Each row is a point on a landscape with many peaks, with its height.
A climber steps from a point to the highest of its 3 nearest points, and stops where none of them is higher. Distance is the straight distance between rows; heights are no part of it.
Q_446: [ -2  -3  -3  12  18 -12  -3  -1  29  20  -9   9  10 -19  -1  -7 -18 -14
  15  27]  height 3.17
Q_323: [-26   2  14 -33 -27  19  15 -20  15 -22  18  15  17  11   7  -1  16   1
   2 -48]  height 4.00
Q_504: [ -6   2   4  15   0  -1  -2 -10  -7  21   7 -13 -13   8 -17  14 -11  14
   8  12]  height 2.27
Q_74: [  8   7  -4  19   8  -6 -17  21 -18  19   9 -22 -22 -10  -3 -13  -3  10
  10  26]  height 5.09
Q_936: [ 24  -3 -19  11   3  10 -18  24 -24   7   4 -13 -24  -4  -6   6   9  21
   0  38]  height 5.43
Q_110: [ 37   4 -16  10  10  12  -9  27 -36 -11  18  -8  -3   0  -9  26   3  23
  14  55]  height 4.52
Q_985: [ -1  -3  -6   2   6 -23   3  -7  33  27 -20  24  10  -5   7  -3  -9 -15
   7  17]  height 4.37
Q_612: [-12   1   3 -15 -23  22   5 -14 -20 -29  21 -17  19  11  14  10   3 -14
 -19 -47]  height 3.13
Q_100: [-22   0  20 -20 -47  30   7 -21  -6 -43  21  -5  24  27  16  -4   8 -25
 -12 -50]  height 4.83
Q_224: [-13  -8  21 -18  -8 -19  54 -28  43   9 -30  17 -10   9  25 -35   1 -42
 -18 -40]  height 1.36
Q_178: [ -7  -1  27 -15   1 -20  56 -34  55   9 -23  28   2   4  32 -25   3 -37
 -14 -46]  height 1.01
Q_718: [  6  17 -10  33  22   3 -16  34  -5  17   5 -18 -31   0   3   3   0  17
  17  33]  height 5.25
Q_827: [-17  -9  15   7   2 -31  28   8  31  26 -37  22   1  -1   7 -28  -7 -32
 -18   1]  height 3.14
Q_126: [ -6  13  -6  10  17  -7  -5  -8  24  13   1  11  -7 -14  -4   2 -17 -10
  15  18]  height 4.16
Q_295: [ 13 -12   6   2  -2   8 -17  -1 -38  -2  10  -6   0   5 -15   0   2  20
 -20 -10]  height 4.35
Q_728: [  0   4 -10  -8  -9  11 -14  -4 -44 -28  12 -11  24  -6  -5  10  11  13
 -26 -24]  height 3.69
Q_481: [  5  -4 -12  12  26 -21  -3  21  27  10 -16   5   3 -24  -3  -8 -17  -8
  24  33]  height 0.55
Q_989: [-10  -4  14 -27 -32  29  10 -23 -15 -38  20 -21  21  19  14  -6  14 -24
 -19 -54]  height 3.07
Q_405: [-18  -7  12 -25 -11  18  13 -14   7 -21  13  12   9  12   0   7  14   8
   4 -39]  height 4.58
Q_909: [ 12  16 -12  28  35  -7 -25  45  -7  27 -13 -12 -24   2   5   4  -6  21
  25  46]  height 6.18
Q_286: [ -4   7   9   5 -10   9 -12   1 -22   3  21 -12 -12   2 -11  -2   2  15
  -7   0]  height 3.24
Q_613: [-16 -22  15 -31 -15 -21  27 -16  25   7 -28  13 -16   4  22 -32   4 -27
 -18 -31]  height 1.92
Q_258: [ -3   4  -2   6  -1  -1  -4 -10   2   9   5 -12 -10  12  -6   2 -18   8
  11   3]  height 1.58
Q_105: [ -1   6 -13  -4   3  -4  -7 -17  32  15 -13  14  12  -6  -1   9  -9 -12
   7   6]  height 4.11
Q_361: [ 15   9 -13   3   3   9  -9   7 -43 -11  28 -13  12 -11 -16  11   7  11
  -9  27]  height 2.80
Q_201: [ -1  14  -1  19  12 -11  -6   1  10  19   1 -13 -19  -1  -4   2 -11  -4
  21  21]  height 6.22
Q_581: [ 33  12 -13  12  17  11 -23  29 -34   3  12 -13 -15 -10   7  12   3  24
   1  49]  height 4.57
Q_852: [ -9  -5  16 -20 -21  16  20  -9   8 -22   7   5   3  22   4   9   9   8
  -1 -38]  height 4.85
Q_490: [ 10  22 -15  32  47 -21  -5  27  29  12 -13  -8 -13 -15  -1  -3 -11  10
  34  43]  height 0.27
Q_522: [-16 -18  -5 -28 -14   1  10 -23  21  -8 -14  22   6   5  13  -2  15 -10
   7 -26]  height 1.99
Q_845: [-14 -11  10 -19  -7  12   9 -17  19 -10   2  21   8   8  -8   5   8   0
   5 -18]  height 4.08
Q_631: [ -3   4   2  -5 -11  12 -13  -1 -43 -22   6 -14  15   7   6  10  11   1
 -30 -23]  height 2.29
Q_995: [  6  14  -2  21  16   0  -7  24   6  12   3 -14 -18  -5  -1   2  -5   3
  19  27]  height 4.34
Q_692: [ -7  -1  -6  -7  -2  10   6 -20  13   5  -8   4   0   5  -9   8  -5  10
  10   0]  height 3.81
Q_187: [-13   6  18 -28 -37  25  16 -17   0 -39  19   0  15  20  17   4  11 -18
 -10 -53]  height 3.97
Q_681: [ 11   7  -3  26  35 -29  -4  21  28  16 -10  -7   2 -26  -6   0 -12  -2
  16  31]  height 0.36
Q_471: [  8  28  -9  34  36 -26  -9  39  14  21  -4 -19 -23 -11 -12   0   0  12
  20  47]  height 0.24
Q_113: [-14  -5   4   3   1 -24  12   0  26  22 -24  27   8  -2  16 -18 -20 -24
  -2   5]  height 3.67
Q_273: [ -5   3  -4  -8 -20  18 -20  -2 -32 -24   6 -24  14   2   1  15   4   2
 -16 -45]  height 2.43
Q_690: [-19  -7   5 -31 -22  14  15 -24  15 -21  12  18  15   5  14   5  25   0
   5 -43]  height 3.87
Q_232: [ -5  -4  -1  -5   3 -24  -8  -1  22  21 -14  16  10 -15  -1  -7 -16 -24
   3  19]  height 6.16
Q_230: [ 21   8 -14  24  29 -30  -3  23  38  11  -9   0  -6 -34  -4   4 -17  -1
  30  42]  height 0.29
Q_683: [ -6 -10  11  -9 -10  14  10 -21   2   0  -2   7  -4  12 -10  15  -5  20
   4 -16]  height 3.59
Q_823: [ 40  20 -16   2  17  -5 -19  29 -48 -22  19 -25  -4   3 -14  30  -5  26
  13  45]  height 4.10
Q_101: [ -6  -5   9  -8  -4  12  -9 -11 -19  -6   0  -6   3   7 -12   1  -8  14
  -9 -22]  height 3.88
Q_448: [ -5  -8   7  12  11 -35  18   9  28  26 -25  24  12 -14  -4 -21  -9 -17
  -6  15]  height 2.06
Q_98: [ 32   6 -15  11   7  11 -13  22 -38  -2  18 -14  -6  -7  -2   2   0  23
  -1  45]  height 4.93
Q_283: [  0  -3  11  12  -5   4  -5  -7   0   8   6  -7  -1  19 -11   8  -7  12
   5  -8]  height 2.22
Q_309: [ -8   1  13  -5 -11  11   4 -13   4  -4   2  10   1  10  -5  10   5  11
   9 -20]  height 3.77
Q_828: [-13  -3 -14 -14  -3  10   7 -27  25   9 -17  20   2   3 -11  12   1 -12
  16  -6]  height 3.20
Q_929: [ -4  -7  10  -8 -23  13  -6  -7 -21 -15   9  -9  12   8  -1  12   1   5
 -14 -33]  height 4.47
Q_857: [ -7   2  21  -7 -23  20   5  -8 -19 -36  -1  -9  15   6   2   6   6   1
  -9 -42]  height 5.57
Q_743: [  3   6  -7   4  -6  12 -19   5 -40 -15  17  -9  28   4  -7  14  12   6
 -28   5]  height 7.06
Q_62: [  7   3  -1  22  -2   6  -9   9 -11  19   9 -17 -18   3 -10  -2  -8   1
   4  18]  height 4.27
Q_152: [  0   9  -2   2   1   3  -2 -11  22  14  -6   5  -7  -7 -10   2 -14  -5
  16   9]  height 5.42
Q_227: [-17  -5   7  -8 -15  13   7  -5 -14 -15   9  -6  15  11  -1   6   8  12
  -3 -28]  height 4.88
Q_138: [ -4  -4   3  18  22 -22   5  11  32  16 -15  16   8 -25  -3 -12 -13 -15
  12  35]  height 1.52
Q_530: [ 15  11 -12  34  46 -34  -2  32  40  10 -17  -7  -5 -21 -10   1 -10  11
  25  36]  height 0.30
Q_873: [ 27  12 -19  23  17   3 -19  35 -24  12  -6 -21 -22  -3   8   8  -3  20
   6  43]  height 3.63
Q_53: [  2   2  12   1 -10   1  -7  -3 -16   1   5  -9 -11  15 -15  12  -7   9
 -10  -7]  height 2.69
Q_869: [ 22 -12 -15   6   0  14 -20  26 -34   9  11  -9 -10  -9  -5   1   2  13
  -1  37]  height 5.21
Q_607: [ 29  27 -12  -6   7  15  -8  16 -51 -22  29   1  20   8 -22  26   5  16
 -11  39]  height 1.28
Q_662: [ -9  -2   5  18  16 -18   4  10  33  16 -19  14  10 -24   1 -10 -18 -30
  12  26]  height 1.43
Q_960: [-12 -19  -2 -10 -11 -22  14 -14  23  13 -28  17   5   4  15 -13  -6 -28
  -5 -13]  height 2.41
Q_892: [ 13 -16   1  16  19 -21   9  21  28  18 -18  14  -1 -27  -3 -18 -16 -23
   1  33]  height 6.52
Q_990: [ -3  15  -5  23  12  -5 -19  19  -3  12   8 -17 -28   2   0   0 -15   4
  22  26]  height 4.18
Q_87: [  0  23  -3  18  33 -13  -5  26   8  17   0  -8 -23  -1  -2  -3 -15   8
  20  23]  height 3.49
Q_880: [ 16  -9  -8  11   8  10 -13  14 -37   5  20  -9   0  -9  -8   5  12  24
 -12  14]  height 4.87
Q_971: [ 20  -6  -8  13   1  11 -18  10 -26  10  11 -18 -13 -10   2  -6   6  22
   5  20]  height 6.29
Q_585: [-15  -7  15  -4   5 -37  22 -13  33   9 -33  21   2   8  19 -19   5 -33
 -12 -19]  height 2.84
Q_567: [-17 -20  -6 -37 -17   3  13 -28  25 -23  -2  20   9  -1   9  -8  28  -7
  -2 -36]  height 1.97
Q_710: [  9  23  -8  25  40 -20  -2  25  20   8   0  -4 -13 -25   2  -5  -5   1
  23  31]  height 0.20
Q_965: [-10  -5  21 -13 -22  19   3  -7  -5 -24   6 -12  13  12  -2   5   4   5
 -11 -45]  height 5.10
Q_354: [-15  -4  18 -22 -25  21  16 -18   1 -32  14   2  20  22  11   9  14  -5
 -12 -49]  height 4.48
Q_357: [ 28  16 -22   8   0   2 -18  14 -44 -16  20 -11   2  -4 -15  15  11  24
   5  42]  height 4.15
Q_315: [-27 -13  -9 -38 -17  23  19 -29  10 -24  18  24  16   7   7  -5  21  -7
  -6 -57]  height 3.05
Q_741: [ 14  -5  -2  22  14  11 -18  19 -20  15   5 -20 -15  -4 -11   3  -4  19
  -3  33]  height 5.76
Q_994: [ 19 -15 -11   9   2   3  -9   3 -30   3  13 -10  -2  -2 -17  -1   3  14
  -7  15]  height 4.94
Q_402: [  8  18 -23  -5  -8   6 -14   1 -53 -21  24  -7  15   1 -15  14  19  15
 -18  21]  height 1.71
Q_851: [-20  -4  17   0   5 -30  17  -2  33  28 -38  21  -1   1   6 -20  -6 -20
 -16 -10]  height 3.28
Q_260: [  4  14  -3  23  11  -2  -4  -1   3  22  10  -9 -16   4  -3  -1  -2  10
  16  23]  height 4.53
Q_665: [ 16  -8  -2   2  -1   7 -14  -1 -41  -9  15 -15  17  -1 -14  12   8  16
 -18  -5]  height 5.06
Q_946: [-12   1  -4 -28 -11  -3   7 -18  30  11 -24  20   8  -1   1   2  -3  -8
  -4   1]  height 2.58
Q_634: [ 10  -5 -12  -1   0  13 -21   7 -43  -1  20 -14  13   1  -5   2   7  16
 -19   7]  height 5.00
Q_842: [-16 -16   2 -30 -10 -12  12 -16  22  15 -32  14   2   3  17 -16   4 -30
 -16 -25]  height 2.21
Q_275: [ -7  -4   4 -10 -25  21  -6  -7 -28 -37   3 -16  16  12   7   8  14  -4
 -24 -40]  height 4.12
Q_43: [  1  -2  13  -1 -12   8 -11  -3 -31  -7  14  -8   4   3  -7   7  -2  18
  -8 -14]  height 3.89
Q_174: [ -2  -1  -2   9   1   9 -11  -6 -24   8  11 -11 -12   3 -15   1 -11  10
  -1   3]  height 3.25
Q_868: [-13  -5  17 -10 -23  14   7 -16  -7 -26  10  -2   6   6  -6  10   9  10
  -8 -48]  height 5.08
Q_17: [ 31   7 -17  29   9   9 -27  33 -35   6   2  -9 -19  -4  12  21  -8  14
  14  59]  height 3.29
Q_589: [-11 -20   0 -30  -9 -11  19 -23  25   1 -19  20  -1   2  11 -22   3 -24
 -17 -36]  height 2.03
Q_351: [ 18  -5 -12  10   2  12 -22  14 -33  -1  23  -7 -10   0  -9  -2   5  15
  -9  23]  height 5.61
Q_13: [-13 -28  -3 -33 -14 -16  21 -21  26  -2 -15  20  -1   2  16 -30  16 -18
  -7 -38]  height 1.88
Q_120: [ -1  10  -6  29  27  -5  -9   0  21  11   9  -3 -18 -10  -8   1 -14  -5
  31  26]  height 4.28
Q_393: [-15   0  32   0   5 -22  39 -21  33  18 -33  22  -1  -2  23 -31   6 -32
 -15 -30]  height 1.85
Q_480: [ -9   5   2 -20 -22  13  11 -17  32 -13 -11  20  -4  13   4  11  -5  -8
   6 -19]  height 3.31
Q_590: [-17 -22  15 -22 -10 -19  33 -22  36 -10 -21  15 -13  13  26 -30   1 -25
 -17 -42]  height 1.69
Q_136: [-13 -18   1 -34 -21  12   7 -24  26 -20  -4  24  11   5   7  -4  14  -5
   1 -31]  height 2.70

Where does a climber stop that starts at each point below?
Q_315 => Q_857
Q_530 => Q_152
Q_286 => Q_743
Q_567 => Q_857
Q_224 => Q_232
Q_230 => Q_152

Two climbers start at each pair of points below. Name the first point that both come to, or write -.
Q_136 and Q_522 => Q_405
Q_178 and Q_589 => Q_113
Q_590 and Q_613 => Q_842

Call two points neighbours if one is among the 3 nearest of the other. Go from one point of each pair to the other, from neighbour to neighbour, staying as high as possible. Name the lowest point that can't be avoided.
Q_152 and Q_100 => Q_101
Q_892 and Q_857 => Q_138
Q_971 and Q_909 => Q_62
Q_909 and Q_152 => Q_126
Q_232 and Q_351 => Q_105
Q_743 and Q_351 => Q_880
Q_909 and Q_201 => Q_995
Q_100 and Q_857 => Q_354
